Points, in no order, along strands that fork, close into loops and pass close to each other.
Two points are linked if the straight distance between their rows is under 47.1. Some points are linked to none.
j_583: [-11   5   3  29 -17   0   9 -17   0 -13   2   0  11 -10  -1 -43   5  19
  -1 -26  -3  16  -6   6  16   4]
j_753: [ 14  16 -17  -8  -8   3 -23  -7  -1   1  35  11   2  -9  -9  -4 -20  -7
 -13  -9   1  15  12   6 -10   6]
j_608: [ 13   7 -14 -19 -11  -8 -14   0  12  -6  24   4   9 -12  -5 -11 -23   3
  -4  -9  -3   3  -1  -5 -16   1]
j_12: [-20   9   5  -6   8  20  -3 -21 -18 -24   5   5 -13   7  11  -7  -2  17
  -2  15 -14   9   4  19  -7  -3]
j_120: [-15  -2  -9  18 -23 -15 -19  10  21  10  -4 -15  12 -10 -23 -11  -7   4
  -7 -27   8   1 -35   5  14   2]
j_346: [  8  -9   0 -28  -4  -7  11   1  -8   6  -4 -11  13  12  22   9  22   0
  16  13   2 -13 -20 -14 -10 -13]
j_168: [-15   6   9  22  -9   0   6  -4   0 -14 -13  -2  10 -11  -9 -38   0  24
 -10 -14 -17   5   0  -6  13  -2]
j_505: [ -4  -2  -5 -24  -2   2 -14   5   3   4   2  -8  -5  11   0  41  -4 -18
  -8  24   7 -10  -8  10 -18  -9]
j_968: [ 25   3  14 -16   8   6  28  -9  -7  -2   4   8   0  -1  27 -17   5   7
  22  -3  -6  -5   9 -13 -15  -7]
j_504: [-37   5 -22 -12  -9   6 -17  -8   4 -15  15  -7  -6   6   1   2 -22  12
   0  -7  -5  -4 -41  -2  -6 -28]
j_33: [-14   2  15  25  20   1   2  -7   4 -10 -38  -4 -19   6 -11   1  10   1
 -18  22 -12 -18  27   1  21  -2]
j_578: [ -7  -4  22  28  18  -5  16  -8 -17   6 -25  16 -13  13   1   6  21   4
 -10  15  10  -9  28   1  28  12]
j_155: [ 13 -13  15  11 -12  -5  24  -1 -10  15  -1  -2  15   1  18 -15  21   7
  23 -13  14   4  -3  -9  13   8]
j_521: [ 18   5  -4 -26   8   7  -7  -4  -3   6  10  -2  -4   7  10  32  -2 -21
   1  21   6  -2   9   1 -21  -1]
j_667: [  3   1   5  -3  22  12 -14   6   1   1  -6   3 -21   0  -9  30   0 -21
 -15  23 -10  -3  32   4 -15   5]
j_962: [  9  -1   9  -5  21  10   1   6 -10  14  -7   7 -17  14   1  33  13 -20
  -6  21   4  -2  36  -3  -5   7]
j_458: [  6   1 -21 -24 -12   4 -28  -5   5  13  22   2   2  -6   1  19 -20 -27
 -13   5  25   7 -10  18  -7  10]
j_482: [ 23 -13  17  25  21  -5  30  21 -12  10 -14  15  -2  -2   1   4  10  -4
  15  -3   5  -7  29  -9  21  17]
j_846: [ 26   1   8  -7   1 -10  16  -3   9  -1   9   1  10 -12  12 -18   1   3
  22 -11  -4  -4   1 -17  -8  -5]
j_460: [-13  10  -7  23   1   5  -8 -15  -5  -2  -1  10  -6  -4  -7 -13  -4  -2
 -22 -10   0  17   7  31  14  15]
j_889: [ 34  -7  -6 -19  -3 -18  -7  17  22  15   3  -4  16 -22 -12  -4  -9 -13
  10  -8   5  -7   1 -26  -9   0]
j_292: [-22  -2   4  -1  -5   6  -5   6  -5  -5  -5 -12   8   7  -1   2   3   9
  -4   6   2  -4 -26   3  -3  -8]
j_557: [  9   2 -11  -9  -8 -12 -18  25  27  -4   1  -7   4 -17 -25   1 -26  -5
 -10 -15  -8  -4  -2 -17 -16 -15]
j_93: [ 18   5   9   9   7   4  22  -7 -10 -14  13  20   0  -7   7 -34  -8  21
  17 -20  -9  10  19  -6   1   5]
j_603: [-12  -6  19  27  13  -9   7  -9  -5   2 -35  -1 -16  15 -10  14  28  -1
 -23  23  -4 -15  23   2  27  10]
j_834: [ 16   1  14   0  18  13  25 -13 -26   6   7  16  -3  15  25   6  11   0
  14   2  18   1  15   8 -12  12]
j_246: [-35   6 -14  -1 -19  -2 -12   0  -2 -19  10  -3   4   0   2 -18 -18  21
  -4  -7  -8   5 -32   2   0 -25]
j_503: [  7   2 -13 -18  -8  -6 -17  -7   3   3  21  -1   8  -9   8   0 -13  -2
  -1  -4   6  -4 -20   1 -11  -2]
j_383: [ -3   4  13  -8   9  17  21 -19 -19  -3  -1  14 -12  13  27   3  15   6
  11   8   3   2   8  13 -12   4]
j_146: [  1  -3  -8 -17 -12 -11 -13  12  12   7   2 -11   8  -4   8  14  -3  -2
  -2  -4  13  -5 -27  -2 -10  -8]
j_911: [ 33   1   5  -6  12   4   9   1   3  -1  15  12   2 -12   2 -14 -12  -6
  18 -12  -5   4  27 -14 -12  -1]
j_158: [-21  -2 -13 -26   0   0 -10   7  -3   5   1 -17  -5  12  17  20  -9   1
   8  13   3 -19 -43  -3 -13 -24]
j_842: [  2  12  -3   8  23   2 -21   1   0   7  -8  12 -25   4 -23  21  -5 -20
 -21  28 -12  -4  39   8  -1  14]
j_767: [-13   8  -7 -16   6  10  -9  -3   0 -26   9  -3 -13   5   2   7 -16  10
  -2   8 -15  -2  -8  -1 -18 -16]
j_106: [-16   6   3  23  12  -6 -12  -1   7 -10 -32 -10 -17   3 -23   7  -3   2
 -28  15 -16 -16  19   9  18   5]
j_347: [ 24 -10   9 -11   1  -9  22  -8  -4  21   9   7  11   3  25   9  19  -1
  15   4  21   1   1  -4  -7  11]
j_957: [-15   5   1  -6   3  22  -6 -19 -11 -12  12   5 -15   9  14   9  -6   5
  -5   9   5  10  -3  29   1   1]
j_732: [ -3  13  -1 -12  20  13  -6   0   0 -30   5   3 -21  -2  -8   5 -14   5
  -4  13 -25   6  19   4 -17  -7]
j_132: [ 15  16 -15  -6  -5  11 -13  -1   2   8  22  13  -7  -9 -11   8 -15 -18
 -15   7   3   9  25   0 -11  14]
j_412: [  1 -10  -2 -10 -16  -9  -3   5   6  18   2 -15  10  11   8  14  18  -2
   4   5  19   0 -25   3   4   0]
j_393: [ -8   9 -24  -9  -7  -7 -20  14  28 -13  12  -1   0  -5 -19  -3 -34   6
 -11 -14 -10  -7 -15 -11 -15 -23]
j_227: [ 25  -7  -1 -12  21   8  14  11  -8  18   1  17  -6   8   4  32  14 -27
   7  19  13   0  27  -3  -8  14]
j_991: [-27   3 -17 -19  -2  10 -18   2   1 -14   2  -8 -10  10   7  14 -17   8
   8  13  -8 -14 -28   3 -16 -27]
j_207: [ 22 -11  12  11   2  -8  24  -3 -13  21   6  11  11   1  19   3  21  -4
  12 -11  27   8   6   3  13  13]
j_754: [ 13  20 -11   7  13   8 -17   3   3   2  17  19  -9  -1 -24   4 -13  -8
 -12   4  -9  13  35   2  -3  14]
j_751: [  8 -13   7  -6 -13 -15  -3  14  15  19  -5 -11  14   4  -7  12  14  -3
  -3  -8  17   3  -5  -3  11   7]
j_574: [-40   7 -21  27   4 -10 -26   1   8  -9 -24 -10 -13   3 -28   3 -15   4
 -22   0 -13  -5  -6  27  15   3]
j_740: [ 16   4   9  12  12   2  18  -3  -5   1  13  14   0 -11   2 -17  -6   4
   5 -11   3   0  29  -2   5  13]
j_726: [ 13   0  -2   2   3  -5 -10  19  12  21  -5  -3  -3  -5 -25  19  -3 -27
 -10   5   4  -1  23  -8  -2  18]
j_695: [ 29  -1  14  -2  15   9  38   0  -9   3  -9  17   3   0  23  -4  11   2
  26  -1  -3  -8  16 -13  -1   5]
j_895: [  3  -3  18  14  -3   5  27 -13 -14  -9  -6  11  13  -7  15 -41   4  18
  20 -19   0  10   8 -10   9   5]
j_928: [-10   0 -25  -9 -12  10 -30 -13   4   5  22  -1  -7  -6 -14  16 -19 -19
 -13   2  18   6 -10  25  -3   8]
j_69: [ 13 -23   9  -3 -22 -27  13  22  17  22 -12 -11  24  -2 -10   6  26   4
  14 -12   7   0  -8 -18  15  12]
j_802: [ 10  -9  12  -8   2   1  17   8   3   3 -16  -2   9   7  16   8  24   2
  16   9   1  -7   2 -15  -6  -9]
j_437: [ 32 -23   7  -7  -8 -24  12  16  22  22  -3   0  19 -14   1  -4  17  -4
  24 -14   3  -2   4 -18   9   8]
j_553: [-13   4 -11   2   1  14 -20 -26  -6   1  13  -1  -6  -2   2  13 -11 -12
 -11   8   7  16  -3  31   4   3]
j_762: [ 35 -16   3 -15  -5 -25   2  19  18  13  -6  -9  16 -21   0  -5   4  -8
  25 -14   1 -10  -4 -31   5  -7]
j_356: [-17  -8   6  15 -26 -15   3  19   4   4 -13 -20  13  -1 -11 -25   8  12
  11 -10  -3  -3 -30 -21  11 -10]
j_924: [  0   4  16  11  12   3   8  -4   3 -20 -13   5  -9  -5  -4 -20   5  10
   6  -3 -18  -5  21 -11   7  -1]
j_827: [-21  -2 -17  12 -27  -1 -12 -18   0 -10  18   0  14 -10   3 -29  -7   4
  -4 -23   2  16 -41  14  12  -9]
j_954: [-10   8  -8  12 -14   8  -3 -21  -1 -13  18   4  12 -10   2 -32   1  12
  -6 -26  -2  22 -12  16   9  -1]
j_201: [ 14   9 -15 -19   0   7 -21   3  -1  17  25   2  -3  -1  -1  25  -9 -28
  -6  17  14  -1   9   5 -15   9]
j_772: [ 21  -4  26  11  26   5  36  10 -12   2  -6  23  -4   0   9  -1   9  -2
  20  -3   2  -5  25  -8   4  11]
j_601: [-29   1  -3  31 -11   4  -9 -10   0  -8  -9  -8   0  -5  -8 -14  -4   8
 -18 -13  -7  11 -11  24  17   5]
j_170: [ 16   4  -6 -11  -4  -8 -17  16  16   5  14  -4   7 -20 -21  -9 -15 -14
  -1  -8  -3  -1  11 -14 -10  -3]
j_4: [-27 -10  -1  -5 -13  -1   4  10 -12  -1 -10 -18   2  20   4   2  12   7
  10  11   3  -6 -39  -9   0 -15]
j_563: [-16   3  11   4  -4   5   4  -3  -5 -14  -3  -6   4   2   7  -4  -3  10
  -7  -4  -5   0  -6   1  -3   4]
j_949: [-34   2 -19  32  -7  -2 -18  -7  10 -13 -16 -11  -5  -2 -28 -14 -13  16
 -21 -10 -11   7 -23  21  16  -6]
j_531: [-11 -16  -5 -16 -16  -3  17   4 -24   3 -16 -20  10  28  14   2  23   4
  10  21   0  -5 -42 -11   3 -22]
j_764: [-34   1  -4  22   6  -5 -21   5  14  -8 -33 -16 -11   7 -26  20  -6  -2
 -30  14 -12 -10  -3  16  15  -1]
j_577: [  3  -8  17   3   6   5  19   1   0  -8 -20  -2   1  -2   5  -6  15   4
  14   3 -13  -7   9 -15   2  -3]
j_124: [-20  -1 -12  17 -26  -6 -12  -3   7   2   7 -10  21 -12  -5 -24  -3  11
  -2 -27   8   6 -34   7  15 -10]
j_386: [ -6   7  10  17   3  -1  -5  -3  -1 -11 -10   1  -7  -6  -5 -20  -6  14
 -11  -9 -13   0  11   3   7   5]
j_115: [ -7  12  13 -17  17  19  11 -17 -19 -22  -3   6 -16  10  21   4   7  10
   3  23 -16   1   5  10 -16  -2]
j_68: [ -4  -8  -5   8 -21 -23 -10  21  26  16 -13 -18  13  -2 -26   6   3  -3
  -8 -17  12   0 -15   1  13   7]
j_542: [ 33  -9   1 -19  15   1  20   2  -7  16   6   7   3   8  16  22  16 -18
  12   8  19  -6  17 -11 -13   7]
j_219: [  1   0  11  22  16  11   8  -6 -19   6  -5  13 -14   8   2  12  10  -9
  -9   7  12   0  27   9  11  15]
j_907: [ -5  -7   7 -19  -7   3  23   2 -16  -2 -15 -13   9  28  21  -2  26  -2
  20  20 -14  -7 -27 -18  -7 -18]
j_847: [  2   0  17   6  -5   2  21 -12 -16   6   1   6   9  -1  22 -22  14  13
  15  -9   7   8  -1  -3   5   4]
j_656: [-15  10 -22  -1 -16  -3 -15   5  12 -22  18   3   0  -5  -9 -14 -32  18
 -13 -21 -15  11 -21  -2  -5 -19]
j_467: [ -4   5   2  16  15   8   3 -11 -14   3   6  11 -13  -2  -2   1  -3  -7
 -15   2   5  10  20  24   9  12]
j_567: [-19  -3 -14 -29   1  -3  -7   7   7   3  -3 -16  -3  20   5  40   2  -7
   7  19   3 -16 -27  -5 -17 -14]
j_38: [ 14  15   0  -1  20  10  -7   3   0 -14  12  12 -17  -1 -10  -4 -10  -2
  -9   6 -18   6  29   1 -13   3]
j_777: [ 11 -12  10  11 -10 -15  14  10   7  10  -3  -8  16 -19  -3 -21   1  14
   8 -23  -3   3  -3 -16  10   7]

A fork is a point with three links, a tip a point with one. Leave the first point through the second and follow the links. Name the first fork or tip that comes.
j_4; j_531: j_386
j_458; j_928: j_834
j_93; j_740: j_482
j_968; j_846: j_842
j_834; j_383: j_201
j_168; j_583: j_751

How many points has the smallest loop of links through each point below? Write - if it is on no loop.
j_601: 11
j_201: 11
j_170: 10
j_656: 14

Name the points in between on the shortest way along the links from the first point to the second, in order.
j_482; j_847: j_772, j_695, j_968, j_846, j_911, j_740, j_93, j_895
j_531; j_827: j_4, j_292, j_563, j_386, j_168, j_583, j_954
j_842; j_911: j_667, j_962, j_227, j_542, j_347, j_207, j_155, j_847, j_895, j_93, j_740
j_124; j_158: j_120, j_68, j_751, j_412, j_146, j_503, j_608, j_753, j_132, j_201, j_521, j_505, j_567
j_412; j_834: j_146, j_503, j_608, j_753, j_132, j_201, j_458, j_928, j_553, j_957, j_12, j_115, j_383
